A landscape with many peaks, sampled at points; each row gives a point and its height.
A climber steps from a point to the highest of its 5 nearest points, and stops where none of them is higher. Distance is the straight distance between rows; heights are no part of it.
loda (h 651): [ 29 -33  60  -6  59   5  27 -40 -26  33  -3  16  -2 -12   9  15 -49 -16
 -33 -20 -20]
bisal (h 593): [-53   4   6  20  53  54  19  -7  20 -30  -1 -23  -7 -31  -2 -29  10   9
  19  18 -17]
mub (h 544): [-37 -50 -11  18  34  14  21   6  24   0 -33 -13   3 -44   3  46   4  -3
  -3  -1  25]
mifiz (h 333): [  9 -39  59  15  61  -6  16   9 -28  31  -8  -9  19 -41   7  13 -63 -18
 -26 -30   7]
tipo (h 613): [ -6  27 -10  33 -13 -26 -48  44   5  13  -1 -12  19 -28  -1 -26   5 -13
  12 -14   7]
Toz (h 384): [-12  -7 -47 -37 -41  -9  20 -14  13  -6  -4  28 -34  29   2  30  32  12
  13  24  28]
Poret (h 523): [ 43  20  35 -20  39  11   4 -34 -35   2  25  12  -9  21  -5 -29 -51  -5
 -13  -7 -13]
Misi (h 522): [ 20  14  23 -24  23  13 -16 -18 -23  -6  29  10 -10  14  -4 -23 -18  -4
   2   4 -13]
vuz (h 521): [ 56  44  24 -13 -26  -1 -12  10 -45  11  31   2 -12  42 -16 -52 -22  -9
  -6  -8 -22]
Gono (h 203): [ 10 -55  21 -37  11  -8  22 -46  10  21 -21  23  -2  -2  17  69 -26   8
 -15  -8 -12]
babat (h 576): [-56 -23 -23  19  28  49  54 -26  34 -12 -12  -3 -19 -18   2   9  29  -6
   4  10   4]
mefot (h 310): [ 52  11   5 -67 -31 -20 -13 -42 -13   3  29  19 -17  52 -15  17 -22   1
 -12   9  -6]
Desik (h 471): [-19 -32   0 -17  20  -6  11 -18   8  -2 -12  20 -23   8  12  40  12   7
   9  10  -8]
mog (h 464): [-50 -26 -29  -1  -1  53  66 -47  40 -13  -9  17 -34   9  10  18  27 -11
  -7  17  19]
pimeg (h 516): [-52 -48 -42  37   6  22  60 -19  35  -3 -23 -14 -19 -26   0  35  28 -20
 -12   0  46]
kupus (h 509): [-52 -36  -4  34  51  16   4  13  19   4 -21  -6   4 -43   2  22   3  -4
   3   8  11]
fitop (h 439): [-11  17 -52 -29 -71  14   7  -1  11 -13  11   9 -28  46  -1   1  48   7
  20  29  18]
vafom (h 338): [ 50 -28  -7 -67 -33 -51   4 -32 -14  15  11  28   3  37   3  53  -9   9
   0 -15  13]
gusi (h 640): [  8  67 -16  58 -50  -2 -34  54  20 -11 -28 -27  35   9  -6 -50  27 -15
  12  18 -26]
Fiz (h 605): [-31   7 -34  54  -2  -6 -22  29  13  -2 -25 -17  16 -38 -28  -2  12  10
   3 -13  26]
lud (h 643): [ -6 -45 -15   0  10 -15  -2  19   8   4 -21  -1   8 -20   1  54   3   9
   0  -7  24]
gatol (h 519): [-36 -12  -8  15  29   1  -6   4  18  -2  -2   2   6 -13  -6   6   4  -3
  14   6   2]
Mutos (h 546): [-41  29  -7  31  17  34 -19  14  -3 -48  17 -35  -7 -27  -4 -63  10  12
  18   3  -9]
relav (h 460): [ 28  31   2 -28 -33   5 -33  -6 -24  -6  31  18  -8  40   1 -25   1   2
   7  16 -15]
Zekis (h 150): [  4 -74  51  -7  36   7  21 -24   2  32 -41   8   5 -35  26  62 -14  -2
 -33 -15 -18]
Nuve (h 332): [ 39 -32  17 -49   9 -38  16 -25 -21  18   5  26   0  14   7  34 -30  -3
 -11 -26   0]
Lagu (h 672): [-53   7 -24  13  19  51  34 -12  23 -40  14  -9 -17 -12 -10 -29  33  -8
   8   8  10]
feg (h 289): [ -4   6 -60  28 -57 -25   8  31  22   1 -21 -13   4  -4 -15  31  48   9
  -1   2  54]
maduz (h 350): [-34 -44   1   4  31  26  40 -18  26  13 -33  20  -8 -15  12  52  14  12
  -4  11  -6]
debe (h 506): [-25   6  41   2  69  36  -7 -17  -8 -17   8 -12  -4 -23  18 -39 -12   6
   3  14 -31]
maf (h 641): [ 13  38 -28  41 -64 -24 -27  50  23  15 -28 -22  25  -5 -14 -10  28  -6
  12   7   1]
Komo (h 390): [-24   3  35   2  57  50  13 -50   8 -14   3   0 -11 -13  26 -17   0   8
   3  20 -43]
lobu (h 691): [ -1  54  -6  36 -46  31 -23  43 -17 -67  24 -33  11   9   7 -71  42  20
  12  23 -30]
nupoz (h 572): [-32 -32 -43  35  12   2  26  19  20   0 -28 -16   9 -40 -17  28   5   3
   1  -4  47]
viguz (h 570): [  7  15  26  -6  34   8 -27  -8 -24 -17  33  -4 -11  12   2 -51 -19   2
   2  -6 -20]
melu (h 195): [ 25 -16  31 -34  30   6  10 -54  11  14  -2  25 -18  18  10  30 -37   0
 -11   8 -25]
Revan (h 281): [-26 -26   6 -25  10  34  34 -57  29  -7 -25  26 -21  14  12  37   0   6
   7  22 -20]
Zuk (h 440): [ 30 -28 -30 -31 -53 -66  -6  32  -2  16 -17  -7  22  11  10  45  29  18
   0 -11  32]
sogu (h 491): [-44  -5   8  -7  49  41  14 -28  22 -18   2   5 -11  -1   5  -9   3  11
  11  26 -27]
fibit (h 3): [  7 -23  52 -27  19  32  22 -83  37  11 -23  31  -4  -1  34  63 -28  -1
 -23   8 -36]
zifa (h 443): [-33 -29  35  37  66   4  -9  19   6  16 -19 -15  19 -65   2  12 -35  -9
 -12  -8   4]
Dez (h 372): [ 45  12  20 -47   5  -3   3 -48  -9 -11  32  26 -20  43 -14  -2 -48  -6
  -5   6 -18]
vazem (h 607): [ 15  49   5  17 -48   4 -44  38 -10 -15  16 -20   9  22   5 -52  22  -6
  14  13 -25]
nizen (h 559): [ 45  44  37  11  -6   6 -10  28 -49  17  31   3   2  10 -14 -64 -28 -15
  -2 -19  -5]
Puf (h 690): [-12  47 -35  49 -29   4 -28  44  20  -7 -24 -32  27 -14 -18 -37  23  -3
  13  -1   6]
Tobez (h 686): [-13   6  66  16  83  17  12 -24 -31  11  17  -8   8 -14  10 -36 -40 -14
 -15 -12 -22]
Dun (h 548): [  8 -18  -2  -5 -11 -30 -23  22 -10  11   3  -5   6  -6  -5  11   2  -4
  10 -26  16]
Garod (h 496): [ 37  27  31  27   4 -25 -15  57 -39  31   8  -3  27 -16 -14 -46 -33 -32
 -13 -36  -2]
Pak (h 473): [-35  18 -38  -9 -40  39  14 -10   6 -45  34  -2 -28  25  -8 -34  38  14
   9  31   6]
nunov (h 646): [ 26  37  45  -5  36  13 -12  -6 -34 -17  40  -9 -10  14   1 -72 -30  -8
  -3  -6 -21]
medun (h 638): [ -5  19 -30  44 -36 -32 -22  50  15   9 -26 -11  25 -21 -10   6  19   8
   8  -9  27]
Ler (h 435): [-35 -12  23  11  56  21  -8  -9   1   0 -10   6   2 -22   9  -1  -5   1
  -6  13 -16]
kovod (h 527): [ 10   5 -12 -15 -14 -26 -27  17  -9   2  12   1   3  10   0   5   9   0
  13  -4   0]
bivon (h 305): [-18  -3  12 -29  16  32   9 -59  19 -20   6  20 -19  24  13  13  -8  11
   5  27 -24]
Mavol (h 343): [-30  -7 -59  -5 -30  18  35  -8  28 -11  11  17 -32  16  -6   8  32  -3
   6  20  46]
riba (h 391): [ 56 -51  13 -47 -12 -56  22  -1 -30  22   9  -2  23   6   4  39 -11  17
 -17 -37  20]
pir (h 493): [ 45  -7  -9 -24 -49 -55  -4  16 -18  25  13   4   6  16   5  26  10  -7
  -4 -25   6]
Vavo (h 676): [ 18  53 -18  61 -50 -35 -36  57  22   8 -45 -25  43  -5  -6 -25  18 -14
  -1  -2 -20]
Munav (h 562): [  2  14  20  23  23 -29 -27  38 -19  14   8  -9  17 -31  -5 -18 -24 -14
  -6 -30   3]
solab (h 294): [ 32  -2  -1 -76 -29 -20   4 -61  10 -10  10  24 -23  50   6  40 -25   3
  -7   5   0]
Lizu (h 445): [ 66 -27   1 -27 -40 -64   5  27 -31  36   5  -2  37   8   1  29   2   7
 -14 -38  20]
Tus (h 398): [ 54 -40  18 -20  -3 -46  10  24 -42  31  11   7  21  -2  -6  30 -19   3
 -18 -52  11]
Modur (h 159): [-41 -20  17  -2  30  53  31 -59  30   8 -22  24 -16 -11  23  29   4   7
  -8  22 -35]
poma (h 325): [ -2  -3 -56 -15 -71 -29  30  22  17   3 -10   5 -22  14   1  24  48   0
   7  27  56]
Gaku (h 540): [  2  34  -8  -6 -46  10 -33  14 -19 -25  33  -7  -4  39   5 -44  17  14
  17  28 -19]
runas (h 466): [ 32 -28  22   4  23 -40   3  30 -34  21   2  -5  16 -26  -1  17 -29  -9
 -21 -46  17]
Bifu (h 537): [ -2  36 -39   1 -80  20 -12  18   5 -26  15  -5  -7  43   1 -25  49   7
  12  37   0]
zat (h 568): [-61   0 -24  52  36  29  10  18  24 -16 -16 -28  16 -50 -21 -18  -2   8
   5  -2  14]
pege (h 454): [-10   5 -39 -19 -38  -2 -14  -7   1 -11  14  13 -20  36  -3   2  27  16
  19  20   7]
neki (h 575): [ 37  43  12  23 -30 -13 -36  47 -12  21   0 -14  21   1  -1 -46   7 -28
   5 -14 -18]
bav (h 441): [ 52   7  11   3 -21 -44  -4  31 -37  30  14   2   6   4 -13 -12 -24  -9
 -15 -38  10]
metav (h 595): [-33  32 -26  17  -6  31 -15   9   7 -33  14 -16 -11   0 -10 -42  27  11
  20  14  -6]
tok (h 342): [ 40 -73  24 -37   9 -35  22  -9 -14  20  -8  -2  14   0   8  53 -18  14
 -17 -35   7]
zafe (h 632): [  1  38 -45  42 -72  -2 -13  39  19  -1 -13 -16  14  14 -13 -14  40  -1
  14  22   9]
Fil (h 528): [-43  21  12  55  50   3 -28  38   7  -6  -6 -21  23 -53 -10 -29 -16  -5
  18  -3  13]
mizib (h 288): [-10 -16  -6 -37  -5  17  33 -56  36 -15  -9  28 -22  31  15  47  -7  12
  -7  31  -4]
seved (h 385): [ 13 -21 -24 -38 -29 -45   0 -12   2   6   0  18  -6  15   9  54  19  14
   7   1  23]
Bakon (h 654): [-23  52 -22  56 -15  -6 -42  54  12  -5 -36 -21  29 -42 -19 -46  -1  -4
   2  -5   9]
gos (h 571): [-19  19 -34  17 -11   2 -22  25   5   0  -3   2  -1  -2  -8  -9  23  11
  21   7  13]
sado (h 401): [ 18   3  57 -13  64  39  12 -65  -5  -4   6   1 -12   5   6 -14 -47 -10
 -20   6 -42]
sas (h 437): [ 33   7  30 -10  31 -23   0  12 -44  27  20   7  -4   3 -16 -16 -45  -8
 -17 -34  -7]
nin (h 552): [ -9  16  19  12  40   4 -29  12 -13  -5  18 -18   2 -11  -1 -44 -15  -8
  11  -3  -4]
Zufa (h 386): [ 21  22 -19 -51 -48 -16 -21 -23  -4  -8  11  23 -17  51   6  18  16   5
   9  18  -4]

For each start below, name the point where the climber stops.
vafom: lud
Nuve: Puf
bav: Puf

Call two points neighbours if one is among the 5 nearest of the other. Go from one point of each pair to the other, from neighbour to neighbour, staying as high as possible. Name the lowest point that can't be avoided.
lud and lobu: nupoz
nunov and Puf: nizen
Lagu and lobu: metav
